Points, in no order, along strands that fork and pass close to each other.
Two points are linked if the straight distance between their rows is under 5.55. Some points are linked to none.
musib: [-1.38  0.31  2.68  0.36 -1.50 -0.60  2.96 -0.48 -1.89 -0.52 -1.55  1.49
 -0.56 -0.17  0.15  3.07  1.84 -1.45  0.90  0.99  3.35  4.24]
nedut: [-1.64 -0.24  2.77 -1.17 -5.59 -0.62  3.57 -3.82 -1.93 -0.14  0.98  3.80
 -4.05  1.85 -0.55  5.22  4.34 -0.93  4.94  0.32  2.35  6.57]
gubu: [-2.76  3.54 -1.33  1.12 -5.38  0.25 -1.25 -0.51  4.03  0.02  1.73  3.46
 -2.40 -0.02 -0.34  2.26 -1.07 -1.42 -0.90  1.28  0.99  1.15]
balok: [ 0.98 -3.04 -2.26  1.62 -0.27 -0.05 -1.49  1.82 -0.81  4.09  2.47  1.36
  2.99  1.33 -0.21 -3.99 -4.21  4.20 -0.83 -4.64 -3.90 -4.88]
Muv: [ 3.00 -1.48 -0.95 -0.44  3.16  4.76  3.45  1.50  3.70  1.55 -2.29 -0.75
  3.73 -5.36  1.71 -1.74 -2.37  2.94 -4.14  0.19  2.46 -1.19]
Fatuk: [ 0.79 -0.05 -0.68  0.69 -0.40  2.86  3.91  1.63  2.48  3.03 -0.87  0.64
  3.27 -4.16  0.79 -0.40 -2.62  1.56 -4.34 -1.40  3.11  0.03]
duna: [ 1.22 -3.14  3.02 -0.10  3.32 -2.15  1.18  1.80 -7.04  1.84  0.25 -0.99
  3.17  2.35 -1.36 -1.52 -1.29  3.09  1.24 -4.53 -2.52 -1.45]
vurod: [-0.05  0.86 -2.49  0.49 -0.44  1.37 -0.87  1.31  5.67  0.61  0.10  0.24
  1.44 -2.51  1.13 -2.89 -3.04  0.51 -3.13  1.52 -0.79 -2.46]
ril: [ 1.39 -2.59  0.36  0.80  1.03  0.40  1.98  1.83 -2.30  3.20  0.36 -0.34
  3.58 -0.51 -0.47 -2.28 -2.74  2.83 -1.23 -3.97 -0.87 -1.84]
fetu: [-2.82  3.19 -1.30  1.55 -5.80 -0.40 -1.30 -0.04  3.46  0.77  2.80  4.57
 -1.61  0.19 -0.72  1.67 -2.73 -0.47 -0.46 -0.11 -0.25  0.73]
Rusu: [-2.33  2.30 -1.31  1.75 -5.09 -0.18 -0.64  0.43  2.62  2.03  3.53  4.60
  0.15  0.14 -0.92  0.12 -4.10  0.58 -1.20 -1.37 -1.19 -0.49]
Rofir: [ 1.53  0.96 -1.13 -1.19  3.51 -0.99 -3.20 -1.18  0.70 -3.99 -2.18 -4.60
 -2.43  0.77  0.22  0.09  3.93 -3.12  0.32  3.99  0.32  0.05]
Kuvik: [ 0.85  0.56 -2.03  1.56 -4.21  2.38  3.26  1.71  1.32  6.06  2.11  2.94
  2.84 -3.11 -0.49 -0.95 -4.13  2.79 -4.38 -4.33  1.75 -1.41]
fube: [-1.32  2.04 -0.75 -0.69 -2.92 -0.13 -2.85 -3.55 -1.16 -2.29  4.45  1.68
 -5.12  4.27 -0.76  5.04  5.31 -3.70  7.43 -0.48 -3.84  2.48]
fim: [ 0.46  0.04 -3.27 -1.00  2.05 -1.73 -5.46 -0.26  1.49 -3.12  0.26 -2.96
 -2.07  1.49 -0.29 -3.02  0.05 -1.41  0.51  2.41 -2.71 -3.17]
geta: [-1.60  1.04 -0.23  1.25 -3.15 -1.94 -1.68  1.10 -1.12  1.66  3.49  4.04
 -0.52  2.48 -1.89 -0.33 -2.96  0.70  1.36 -2.01 -3.15 -1.06]
Puvi: [ 1.92 -2.16  1.12 -2.75  6.48  1.04 -1.00 -0.51  1.22 -3.51 -4.32 -5.54
  0.75 -2.51  0.95 -2.30  1.65  0.67 -1.51  4.23  0.21 -1.79]
sovu: [-1.33  0.18  2.95  0.16 -1.56 -0.25  4.04 -0.78 -0.97 -0.33 -2.29  1.32
 -0.18 -1.54  0.73  3.29  1.93 -0.99 -0.68  1.83  4.98  4.94]
sadu: [ 1.32 -1.00 -2.95 -0.97  2.88  2.68 -2.19  0.39  5.55 -0.72 -1.11 -1.35
  1.61 -3.67  2.05 -4.67 -2.17  1.99 -2.83  2.90 -1.56 -4.55]
Mit: [ 0.81  0.32 -0.95  0.55 -0.52  3.26  5.60  1.34  3.16  2.94 -1.30  1.07
  3.37 -5.52  1.42  0.32 -1.76  1.14 -4.93 -0.40  4.57  1.17]
Voki: [-0.91 -1.47 -1.70  0.37  1.30 -1.78 -4.39  0.77 -0.01 -1.11  1.37 -0.49
 -0.42  2.99 -0.56 -4.02 -1.90  0.09  1.32  0.16 -4.01 -3.98]
mupum: [ 1.11 -0.81  1.57 -1.03  4.03  2.18  3.04  0.63  1.79 -1.26 -3.77 -2.66
  2.23 -3.93  1.38 -0.48  0.27  0.70 -2.78  2.44  2.50  0.41]
kule: [-0.40 -0.35  1.08 -0.30  1.21 -1.60 -1.38 -0.03 -3.65 -1.87  0.67  0.00
 -1.77  4.28 -1.70  1.35  1.44 -2.06  3.80  0.21 -1.65  0.87]
Neb: [-2.22  4.78 -1.63  1.22 -5.68  1.53 -0.46 -1.06  7.44 -0.87 -0.92  2.12
 -2.99 -3.12  1.49  3.27  0.67 -2.39 -3.15  3.31  3.87  2.11]
soze: [-1.39  0.88  0.46  0.93 -2.28 -1.31 -0.26  0.66 -0.97  0.90  1.67  2.83
 -0.45  1.91 -1.30  0.58 -1.81 -0.20  1.63 -1.20 -1.39  0.29]
naka: [-1.38  1.37  0.88  0.01 -2.13 -0.58 -0.31 -1.14 -1.09 -1.37  0.80  1.92
 -3.04  2.68 -0.93  3.26  2.02 -2.34  3.24  0.73  0.34  2.39]
berug: [-1.62  1.87 -0.73  0.91 -2.50  0.77  0.85  0.91  3.36  0.75  0.19  1.68
  0.57 -1.90  0.68  0.36 -2.11 -0.37 -2.31  0.68  1.56  0.77]
limag: [-0.36  5.67 -2.95  0.59 -3.42  0.67 -2.77 -2.29  6.75 -2.03 -1.27 -0.95
 -4.71 -1.88  1.70  2.99  2.86 -3.91 -1.94  4.21  2.77  1.01]
Pipa: [-0.09  4.80 -1.57 -0.66 -1.82 -0.13 -4.66 -4.72  1.38 -3.20  3.12 -2.19
 -5.57  1.66  2.77  5.58  7.29 -4.82  4.55  1.39 -0.71  2.96]
Kazo: [ 0.60 -1.44 -1.80 -1.54  3.80 -0.97 -4.42 -0.11  1.43 -3.14 -1.54 -3.69
 -0.48  0.39 -0.06 -3.89  0.29 -0.65 -0.09  2.82 -2.30 -3.55]
Gepe: [-0.51 -1.83  4.73 -0.64  3.00 -0.99  5.04  0.00 -5.73 -0.95 -3.27 -1.29
  1.41 -0.08  0.28  2.39  2.86 -0.69  1.01  0.29  4.12  4.22]
Gema: [-0.09 -1.07  2.91  0.25 -0.66 -2.54  2.05  1.45 -6.44  3.41  2.04  2.06
  2.34  1.84 -1.63 -0.07 -0.92  2.02  1.55 -4.19 -2.02  0.07]
pezi: [-0.51 -1.95  0.73  0.90  1.56 -2.60 -2.69  1.36 -3.79  0.34  2.12  0.37
  0.77  4.75 -1.72 -3.00 -2.56  1.51  2.81 -2.42 -5.10 -3.23]
Las: [ 1.00  1.55 -1.87 -0.88  1.97  0.37 -2.73 -0.44  4.27 -2.76 -2.28 -3.23
 -1.32 -2.48  1.11 -2.20  1.11 -1.47 -2.40  4.65  0.36 -1.87]
ser: [-0.27  0.91 -1.59  0.58 -0.77  1.13  0.23  1.52  4.53  0.61 -0.02  0.94
  1.05 -2.18  0.87 -1.21 -2.55  0.13 -2.99  0.89  0.57 -0.97]
gotag: [ 0.15 -0.34 -1.44  1.67 -2.01  0.13 -0.16  1.72  1.28  3.53  2.60  2.47
  2.29 -0.25 -0.23 -2.24 -4.21  2.07 -1.82 -3.42 -1.46 -2.48]
depag: [-1.99  0.70  3.13  0.28 -5.14  0.24  5.04 -2.71  0.29  0.21 -1.85  2.54
 -2.58 -1.77  1.78  4.91  3.16 -0.86 -0.02  2.27  6.65  7.29]
kiroz: [ 1.82 -1.63 -0.50  0.97 -1.85  1.77  4.09  2.35 -3.16  6.51  1.12  0.94
  3.44 -2.11 -0.94 -1.01 -2.76  3.25 -3.07 -5.35  1.35 -1.85]
risos: [ 0.75 -1.60 -0.16 -1.26  3.98  1.02 -0.63  0.65  1.89 -2.08 -2.11 -2.84
  1.34 -1.33  0.58 -2.98 -0.86  0.93 -1.47  2.05 -0.78 -1.99]
Gemis: [ 2.12 -2.88  0.38 -0.24  3.79  2.68  2.77  1.43 -0.40  1.14 -2.15 -1.90
  4.07 -2.44  0.62 -1.97 -1.98  2.98 -2.47 -1.93  1.09 -1.23]
devob: [ 1.22 -1.72  0.03 -1.44  4.36  1.98  0.80  0.75  2.55 -1.39 -2.96 -2.91
  2.23 -2.95  1.24 -2.20 -0.42  1.20 -2.42  2.32  0.26 -1.78]
fovo: [ 0.17  0.12  2.07 -0.45  2.79  1.41  3.87  0.94  1.58 -1.31 -4.09 -1.76
  1.67 -3.54  1.44  1.16  1.37 -0.62 -2.70  2.73  3.77  2.14]
Paf: [ 1.62 -0.42  1.20 -1.60  4.96  0.50  0.09 -0.19  1.77 -3.49 -4.43 -4.62
  0.08 -2.54  0.90 -0.67  2.66 -0.93 -1.83  4.41  1.74 -0.08]
Gil: [ 1.89  4.20 -3.78 -0.59  0.18 -1.07 -5.22 -2.34  4.16 -3.17 -0.89 -3.47
 -3.99 -0.89  1.19  0.55  3.34 -4.10 -1.06  3.97  0.33 -0.63]
Deg: [ 0.98 -0.79 -3.46  2.01 -2.27  1.26 -0.20  1.92  3.09  4.43  2.80  2.62
  2.66 -0.97  0.17 -3.36 -5.25  2.97 -3.14 -3.39 -1.56 -3.82]
genu: [-0.38 -0.57  2.51  0.26  0.30 -0.25  4.13  1.08 -3.02  1.90 -0.77  0.42
  2.80 -1.30  0.27  0.62 -0.61  0.91 -1.06 -1.88  2.15  1.78]
tep: [ 2.33 -1.66 -3.63  0.66  0.42  3.88  1.12  1.38  4.51  3.23  0.04  1.05
  3.21 -3.41  1.09 -3.81 -4.33  3.45 -3.93 -1.81  0.01 -3.65]
lumis: [ 2.79 -4.01 -0.20  0.67  1.55  1.51  1.31  1.91 -3.41  4.28 -0.12 -0.84
  3.92 -0.17 -0.44 -3.13 -2.68  4.81 -1.70 -5.75 -1.61 -3.88]
sinis: [ 1.72  2.72 -1.28 -1.00  2.34 -0.94 -4.07 -2.16  0.67 -3.64 -1.15 -4.69
 -3.67  1.11  0.75  2.08  5.31 -4.43  0.99  3.42  0.57  0.61]
salun: [-1.99  1.99 -0.08  1.16 -6.28  0.55  2.58  0.15  0.45  4.52  2.80  4.74
  1.75 -1.84 -0.43  1.19 -3.00  1.44 -2.15 -2.63  1.78  1.18]
Baz: [-2.17  0.69  2.29 -0.09 -7.17  0.67  4.19 -3.46  1.40  0.28 -0.10  3.72
 -4.03 -0.92  1.13  5.27  3.37 -0.34  1.10  2.07  5.51  7.54]
tol: [-1.34  3.38 -1.87 -0.48 -3.40  0.15 -4.22 -3.44  0.73 -2.69  4.42  0.98
 -5.83  3.10 -0.04  5.14  4.82 -3.68  5.91  0.28 -2.86  1.64]
lemit: [-0.80 -1.81 -2.85  0.53  0.88 -2.08 -4.74  1.09  0.69 -0.34  1.92  0.04
  0.39  3.22 -0.37 -4.97 -2.88  1.35  1.11 -1.23 -5.25 -5.16]
tufo: [-0.19  0.12  0.94  1.11 -2.86 -0.85  2.56  1.55 -2.60  4.60  2.76  2.99
  2.47 -0.24 -1.05  0.12 -2.65  2.00 -0.73 -3.92 -0.66 -0.48]
nagub: [-1.47 -0.39  4.19  0.14 -3.22 -0.38  5.72 -1.96 -1.78  0.23 -2.35  1.85
 -0.89 -1.72  1.45  4.02  3.10 -0.82  0.31  1.80  6.31  7.01]
lofi: [ 0.54  1.22  1.65 -0.21  2.22  1.07  2.52 -0.08  2.83 -2.19 -4.77 -2.40
  0.55 -3.99  1.58  1.47  2.58 -1.42 -2.78  4.30  4.30  2.07]
vik: [ 1.25  0.26 -3.19  1.56 -2.85  3.09  2.62  1.77  3.43  4.85  1.39  2.41
  2.95 -3.50  0.31 -1.50 -4.44  2.49 -4.64 -3.04  1.50 -1.71]
Komoz: [-0.86  2.16 -0.50  0.17 -1.44 -0.56 -2.01 -0.55  0.55 -1.98  0.64  0.54
 -3.11  2.01 -0.07  2.61  1.63 -2.99  1.87  1.85  0.18  1.36]
golo: [-2.60  2.94 -0.51  1.26 -5.93  1.38  2.55 -0.27  4.83  2.27  0.54  3.77
  0.65 -3.66  1.13  2.23 -2.15  0.22 -3.88  0.31  4.07  2.82]
faz: [-0.20 -0.17  0.38 -0.55  2.28 -1.45 -2.80  0.20 -2.66 -2.46  0.44 -1.67
 -1.92  4.01 -1.28 -0.20  1.30 -2.11  3.04  1.03 -1.87 -0.14]
podi: [-0.40  1.34 -0.11  0.58 -1.61  2.74  4.66  0.88  4.23  1.88 -1.91  1.56
  2.14 -5.53  1.96  1.59 -1.21  0.20 -4.71  1.05  5.15  2.48]
matu: [ 1.01  5.30 -3.76  0.42 -1.89 -0.01 -4.26 -1.88  5.78 -2.50 -0.81 -2.13
 -4.54 -1.52  1.64  1.92  3.29 -4.10 -1.46  4.11  1.28  0.02]
Gegub: [ 0.15 -1.79  1.98 -0.16  3.33 -0.54  0.87  1.26 -2.62 -0.78 -1.19 -1.79
  1.87  1.02 -0.83 -1.37 -0.77  0.78  0.28 -0.70 -0.63 -0.32]
dadu: [ 0.18 -1.47  3.13 -1.23  5.00 -0.41  1.40  0.28 -2.55 -3.01 -3.57 -3.34
  0.79  0.57 -0.36  0.88  2.52 -1.21  0.43  2.01  1.77  1.72]
bofu: [-0.83  1.80 -0.14  0.41 -0.50 -0.16 -0.88  0.16  1.26 -1.90 -0.52 -0.09
 -1.87  0.86 -0.13  1.49  0.81 -2.28  0.30  2.14  1.09  0.91]
tulo: [-1.06 -1.13 -0.87  1.42 -0.18 -3.04 -4.11  0.89 -2.46  0.32  3.43  2.02
 -0.84  4.95 -1.88 -3.03 -3.11  1.06  3.17 -2.01 -6.03 -3.58]
Tugi: [ 1.70 -4.55 -0.11 -0.53  4.02  1.45  0.07  1.04 -0.93  0.57 -1.62 -1.97
  3.73 -0.79  0.31 -3.96 -2.40  3.68 -1.12 -2.70 -2.05 -3.57]
fam: [-1.45  0.11 -1.25  1.17 -1.02 -2.24 -3.97  0.85 -1.54 -0.53  3.68  2.02
 -1.79  4.52 -1.61 -1.80 -2.55 -0.40  2.93 -0.97 -4.92 -2.50]
Sozo: [ 0.51 -0.94  2.11 -1.55  5.17 -0.03  0.10  0.36 -0.83 -3.39 -3.50 -4.34
  0.21 -0.57 -0.01 -0.55  2.09 -1.33 -0.38  2.66  1.25  0.44]
Zibib: [ 0.41 -2.18 -1.86  0.12  2.08  0.64 -1.36  1.19  2.09  0.57 -0.13 -0.68
  2.38 -0.47  0.85 -4.27 -3.12  2.23 -1.21 -0.87 -2.57 -3.76]
poda: [ 1.48 -0.74 -3.37  1.28 -1.29  2.96  0.98  1.70  4.31  3.54  1.27  2.23
  2.76 -2.71  0.69 -2.74 -4.77  2.32 -3.82 -2.04  0.18 -3.25]
gugu: [-0.11 -2.67  2.10 -0.80  4.92 -2.41 -2.09  0.39 -5.32 -2.47 -0.54 -2.79
 -0.15  5.02 -1.79 -1.56  0.84 -0.34  3.71 -0.54 -2.96 -1.37]
Fanis: [-0.94  4.14 -1.76 -0.57 -2.97 -0.17 -4.34 -4.49  1.26 -2.93  4.02 -0.45
 -5.98  2.09  1.84  5.84  6.19 -4.21  5.53  0.57 -1.67  2.85]
fimam: [ 0.80 -4.16  0.08  0.28  2.94 -0.26 -1.35  1.38 -2.08  1.42  0.24 -1.23
  3.31  1.47 -0.13 -3.80 -2.89  3.65 -0.26 -3.81 -3.69 -4.25]
nokap: [ 0.46 -2.92  4.35 -0.41  2.97 -1.67  2.92  1.54 -8.42  2.17 -0.50 -0.86
  3.42  1.33 -1.59 -0.19  0.27  2.70  1.71 -3.99 -0.94  0.73]
Zekod: [ 0.46  0.08 -0.67 -1.05  3.10 -1.60 -4.28 -1.09 -2.66 -3.48  0.55 -3.17
 -3.19  4.63 -0.91  0.61  3.21 -3.45  3.57  1.29 -2.43 -0.15]
Vuvi: [ 2.02  2.24 -1.15 -1.31  2.60  1.20 -1.21 -0.62  5.42 -2.77 -3.58 -3.59
 -1.15 -4.25  1.77 -1.31  2.25 -1.33 -3.23  6.07  1.41 -1.15]
lono: [-2.20  3.68 -1.23  1.15 -5.03  0.94 -0.49 -0.36  5.74 -0.36  0.08  2.47
 -2.09 -2.03  1.01  2.59 -0.35 -1.86 -2.32  2.49  2.90  1.59]
kaz: [-1.69  2.03  0.15  0.95 -3.12  1.31  3.60  0.19  4.75  1.10 -1.26  2.24
  0.98 -4.20  1.39  1.94 -0.71 -0.66 -3.77  1.28  4.78  2.82]
luzi: [ 0.62 -1.28  1.64  0.18  1.25  0.82  5.15  1.63 -2.73  2.51 -1.23 -0.32
  3.75 -2.28  0.06 -0.03 -1.06  1.90 -1.71 -2.72  2.61  1.25]
Vede: [-0.29 -0.56  1.96  0.65 -1.91 -1.08  2.95  1.20 -5.44  4.22  2.00  2.23
  2.59  0.39 -1.22  0.15 -1.38  2.14  0.59 -4.33 -0.65  0.10]
nal: [-2.89  3.18 -0.89  1.13 -7.78  1.24  2.71 -0.66  4.19  3.53  2.02  4.99
  0.31 -3.37  0.44  2.42 -2.82  0.91 -3.85 -0.82  3.71  2.61]
Sirir: [ 1.33 -0.17 -0.02 -1.75  4.80 -1.47 -3.30 -0.95 -1.32 -4.30 -2.03 -5.18
 -2.04  1.96 -0.70  0.11  3.83 -2.93  1.51  3.08 -0.18 -0.21]
kunid: [ 1.50 -3.64  2.22 -2.64  6.86  0.86 -0.30  0.01 -0.61 -3.49 -3.92 -5.35
  1.74 -1.54  0.37 -2.86  0.88  1.04 -0.70  2.01 -0.42 -1.80]
pebot: [ 0.75 -1.53 -0.69  0.88  0.19  0.56  1.11  1.91 -0.16  3.15  0.68  0.68
  2.90 -0.49 -0.10 -2.42 -3.65  2.54 -1.84 -3.31 -0.92 -2.13]
Tor: [-0.53 -0.70 -0.50 -0.24  1.96 -1.84 -3.29  0.45 -1.53 -1.94  0.88 -0.95
 -0.92  3.83 -1.00 -1.80 -0.65 -1.14  2.29  0.58 -3.06 -2.04]
Lom: [ 0.89 -2.29 -0.74 -1.82  4.73 -0.20 -3.05  0.18  1.22 -3.03 -2.06 -3.83
  0.90 -0.87  0.37 -3.95  0.06  0.63 -0.31  2.47 -1.97 -3.29]
Puv: [ 1.66 -0.67 -2.50 -1.85  3.55  1.32 -3.09 -0.07  5.00 -2.04 -1.82 -3.12
  0.67 -3.41  1.40 -4.60 -0.38  1.26 -2.43  4.50 -1.10 -4.39]
sesa: [ 0.21 -3.38  4.59 -0.68  4.22 -1.49  2.92  1.33 -7.58  0.17 -1.76 -1.74
  3.10  1.59 -1.28  0.23  0.32  1.75  1.52 -2.79 -0.07  1.08]
Gad: [-2.82  2.71 -1.00  1.14 -7.63  0.78  2.35 -0.51  2.40  4.38  3.28  5.31
  0.77 -2.33 -0.35  1.79 -3.18  1.53 -3.06 -2.01  2.12  1.66]
zepe: [ 0.49 -3.07  4.42 -1.13  5.14 -1.67  1.62  0.58 -6.44 -1.72 -2.62 -3.10
  1.70  1.99 -1.49 -0.19  1.09  0.55  2.01 -1.09  0.08  1.48]
dodab: [-1.47  1.36 -1.92  1.13 -2.19 -1.73 -4.46  0.21 -0.49 -1.06  3.66  2.06
 -2.89  4.25 -2.03 -0.52 -1.49 -1.61  3.20 -0.23 -4.24 -1.75]
Dap: [ 1.14 -0.23 -1.22  1.44 -3.60  1.98  3.67  1.98 -1.57  6.77  1.91  2.39
  3.13 -2.38 -0.93 -0.88 -3.42  2.93 -3.58 -5.20  1.20 -1.61]
Voro: [-0.01 -2.67 -2.66  1.66  0.19 -0.72 -2.89  1.42  0.53  2.80  2.49  1.06
  2.59  1.96  0.18 -4.61 -4.21  3.43 -0.30 -3.61 -4.87 -5.43]
zapel: [-1.89  0.02  3.09 -0.80 -7.55  0.09  4.68 -4.01 -0.74  0.51  1.04  4.42
 -4.16  0.27  0.00  5.30  3.89  0.05  3.55  0.79  3.71  7.64]
faki: [-1.35  5.26 -1.75  0.91 -4.71  1.17 -1.49 -1.64  7.01 -1.67 -1.63  0.45
 -4.38 -2.61  1.90  3.48  2.79 -3.37 -2.47  4.30  3.97  1.99]
sabi: [ 0.52  0.57 -5.00 -0.71  1.47 -2.01 -7.01 -0.54  2.77 -3.09  1.29 -2.51
 -2.84  1.37  0.14 -3.99  0.14 -1.70  0.55  2.69 -3.47 -4.18]
kena: [ 0.98 -0.29 -0.37 -1.82  4.81 -1.64 -4.26 -1.34 -2.79 -4.27 -0.48 -4.96
 -2.33  3.79 -0.81  0.35  3.92 -3.22  2.94  2.03 -1.69  0.11]
Komu: [ 1.84  4.03 -2.16 -0.66  1.34 -1.05 -4.13 -3.22  1.58 -3.72 -0.43 -4.36
 -4.44  0.60  1.71  3.11  6.24 -4.94  1.45  3.26  1.14  1.11]
vite: [-1.01  0.26  1.36  0.74 -0.58 -1.44  0.86  0.88 -1.83  0.30  0.51  1.71
  0.35  1.32 -0.73  0.37 -0.99 -0.19  0.82 -0.59 -0.31  0.96]
vitug: [-0.95  0.03  2.25  0.53  0.16 -1.16  2.20  1.12 -2.84  0.66 -0.03  1.07
  1.32  0.49 -0.42  0.73 -0.34  0.29  0.30 -1.05  1.15  1.76]
duz: [ 2.57  2.25 -3.91 -1.10  2.35 -1.45 -5.52 -1.81  3.62 -3.78 -1.06 -4.26
 -3.39 -0.76  0.85 -1.29  2.94 -3.03 -0.84  4.49 -0.34 -1.90]
Zar: [ 3.20 -2.85 -0.32  0.42  0.67  2.40  4.73  2.25 -3.43  5.06 -0.93 -0.60
  3.85 -2.56 -0.60 -1.41 -2.37  3.75 -3.06 -4.97  1.65 -1.58]
leroz: [ 2.12 -2.57  1.62  0.07  1.80  1.59  5.39  1.76 -4.41  3.55 -1.70 -0.84
  4.24 -2.67 -0.28 -0.40 -1.06  2.96 -2.38 -4.18  2.47  0.20]
buzet: [ 0.00  1.79 -1.22 -0.15  0.47 -0.18 -1.69  0.17  3.45 -2.49 -1.65 -1.72
 -1.47 -0.70  0.55 -0.20  0.70 -2.28 -1.39  3.49  0.77 -0.19]
Tisof: [ 0.21 -1.87  3.78  0.00  0.85 -3.29  1.12  1.36 -8.02  1.82  1.51  1.41
  1.42  3.71 -2.81 -0.19 -0.33  1.92  3.82 -3.51 -3.26 -0.09]
vedom: [-0.61 -2.27 -2.81  1.19  0.42 -1.35 -4.04  1.18  0.93  1.27  2.24  0.96
  1.29  2.43  0.04 -5.01 -3.84  2.45  0.12 -2.18 -5.26 -5.74]
Tezul: [-1.23  1.25 -0.66 -0.59 -2.78 -0.87 -2.96 -2.52 -2.30 -1.67  4.84  3.11
 -4.73  5.51 -2.49  4.00  3.42 -2.84  8.01 -1.48 -5.41  1.54]
labi: [ 3.08 -4.85  0.26 -0.84  4.73  2.82  1.65  1.17 -1.15  1.49 -2.41 -2.16
  3.92 -2.13  0.59 -3.16 -2.12  4.56 -2.04 -2.95 -0.59 -3.27]
veval: [-1.82  1.80 -0.77  1.56 -4.78 -0.84 -0.87  0.67  0.79  2.89  3.87  4.79
  0.37  0.96 -1.37 -0.18 -4.14  1.28 -0.32 -2.47 -2.24 -1.13]
zosu: [ 0.90 -3.69  1.51  0.19  2.66 -1.16 -0.33  1.75 -4.39  1.90  0.43 -1.36
  2.94  2.25 -1.08 -2.93 -2.05  3.47  0.73 -3.92 -3.31 -2.77]
pakos: [ 1.96 -2.45 -2.57 -0.02  1.88  2.70 -0.11  1.35  3.29  2.00 -0.59 -0.39
  3.32 -2.02  1.23 -4.20 -3.20  3.32 -2.63 -1.33 -1.19 -4.10]
betid: [ 0.17 -2.99  3.33 -0.75  4.86 -1.90 -0.25  0.80 -6.73 -2.04 -1.04 -2.42
  0.75  4.48 -2.02 -1.09  0.51  0.42  3.18 -1.40 -2.00 -0.02]
Sarez: [-1.76  0.48  2.33  0.05 -2.58 -1.01  1.73 -1.19 -2.39 -0.32  0.13  2.86
 -2.16  1.72 -0.78  3.38  2.20 -1.33  3.02  0.42  1.55  3.68]
rogu: [-1.12  1.96 -1.72  0.11 -3.31 -1.04 -4.03 -1.86 -1.32 -1.56  4.74  3.16
 -4.63  4.73 -2.24  2.55  1.36 -2.54  6.20 -0.97 -5.25  0.17]
rivi: [ 1.13 -0.07 -3.33 -0.40  1.30  3.27 -1.33  0.64  6.36  0.86 -0.74 -0.05
  2.19 -3.64  1.94 -4.24 -2.87  2.03 -3.48  2.08 -1.07 -3.85]
goliv: [-0.36 -1.48  3.73 -0.49  1.44 -2.84  0.79  0.59 -7.47  0.12  0.57  1.09
  0.16  4.23 -2.41  0.80  0.57  0.40  4.35 -2.08 -2.26  1.25]
tabot: [-1.17 -0.14  2.14 -1.20 -3.00 -0.57  1.41 -4.07 -2.58 -1.84  1.59  2.19
 -4.36  3.59 -0.40  5.75  6.46 -2.45  7.48  0.07 -0.52  5.70]
Remel: [-0.44 -1.23  3.63 -0.60  3.13 -0.83  2.99  0.64 -3.63 -1.60 -2.96 -1.42
  0.97  0.35 -0.28  1.73  2.09 -0.79  0.46  0.51  2.65  3.00]
kelu: [ 1.02  5.00 -2.77 -0.45 -0.51 -0.70 -5.24 -4.18  1.94 -3.28  1.49 -3.61
 -5.20  0.76  2.47  4.37  6.70 -4.97  2.42  1.97  0.24  1.71]
niv: [ 1.71 -1.39 -0.75 -0.11  2.11  3.05  3.18  1.30  2.23  1.84 -1.68 -0.66
  3.54 -3.76  1.12 -1.71 -2.19  2.39 -3.48 -0.70  1.49 -1.05]
sib: [-1.12  1.33  0.18  1.01 -5.29  0.04  3.12  0.56 -1.56  5.21  3.00  4.41
  2.02 -1.42 -0.86  0.50 -2.80  1.81 -1.76 -3.52  0.75  0.72]
Veso: [ 1.14  2.39  0.45 -0.60  2.10  1.47  1.24 -0.39  4.81 -2.46 -4.63 -2.89
 -0.62 -4.48  1.95  0.47  2.54 -1.65 -3.51  5.82  3.34  1.01]
gane: [-2.37  3.08 -2.09  0.89 -5.00 -0.48 -3.54 -0.93  1.68 -0.69  4.20  3.97
 -4.34  2.82 -1.88  2.24 -0.73 -1.61  3.16 -0.09 -2.73  0.25]
mape: [-0.91 -1.35  4.98 -0.46 -0.74 -1.08  5.82 -1.75 -4.33 -0.45 -2.67  0.84
 -0.50 -0.33  0.97  4.03  3.82 -1.40  1.86  1.41  5.73  7.00]
siz: [-1.43  2.35 -2.26  0.61 -3.59 -0.80 -4.14 -0.68  0.35 -1.30  4.17  3.17
 -4.15  4.03 -1.88  1.87 -0.23 -2.35  4.11 -0.14 -3.39 -0.06]
desez: [-0.43 -0.79  2.73 -0.30  1.96 -2.00 -0.25  0.27 -5.61 -1.36  0.17  0.60
 -0.63  4.43 -2.04  1.16  1.19 -1.06  4.17 -0.75 -1.64  1.14]
telut: [-0.88 -0.11  3.15 -0.88 -3.36 -0.17  3.09 -3.83 -2.36 -1.43 -0.04  2.13
 -4.15  2.57  0.37  5.65  5.91 -2.47  5.37  0.92  2.18  6.62]
toz: [ 0.06 -2.36  2.16  0.43  2.34 -3.26 -1.79  1.19 -6.03 -0.22  1.59  0.23
  0.21  5.51 -2.04 -1.80 -1.27  1.21  3.96 -2.49 -4.72 -1.73]
nura: [-2.05  1.63  0.67  0.95 -2.68  0.66  2.41  0.27  2.12  0.48 -0.36  2.07
  0.24 -1.89  0.80  2.03 -0.61 -0.67 -1.65  0.82  3.21  2.54]
reket: [ 0.99 -4.44  2.79 -1.79  6.55  0.17  0.01  0.31 -2.47 -2.60 -2.90 -4.18
  2.35  0.20 -0.34 -2.88 -0.18  1.80  0.04 -0.55 -1.20 -1.86]
geten: [-0.86 -1.93  5.55 -0.82  1.40 -1.55  5.51 -0.85 -6.29 -0.07 -2.79  0.33
  0.75 -0.01  0.15  2.86  3.27 -0.47  1.88  0.12  4.39  5.43]
Nelo: [ 1.72  1.34 -2.64 -1.20  2.53 -0.69 -4.40 -0.75  3.75 -3.37 -1.57 -3.91
 -2.08 -1.41  0.68 -2.42  1.88 -2.00 -1.46  4.69 -0.39 -2.30]

A fork is a point with three links. Follow the links from the first point to the second and name the forks in between, in order.
ril, Kuvik: poda
tabot, musib: nagub
tulo, fube: siz
ser, Tugi: kaz niv
duz, risos: Las
tufo, Sirir: faz

A fork is a point with three links, a tip a point with one. Leave the first point through the second and follow the links. Name the first fork or tip that comes.
Puv, sadu: kaz
Vede, Gema: faz
fetu, gubu: Las
Remel, Gepe: nagub
siz, dodab: toz
kaz, nura: Puv
vite, vitug: poda
risos, Lom: sabi
fimam, zosu: gugu
Baz, zapel: tabot

Name the points in between on the shortest way along the links from the first point to the second, in order.
Puv, Mit: sadu rivi vurod ser berug nura kaz podi
Zekod, lemit: faz Tor Voki
Vuvi, sovu: Las buzet bofu Komoz naka Sarez musib
Sirir, Vede: kena Zekod faz kule desez goliv Tisof Gema
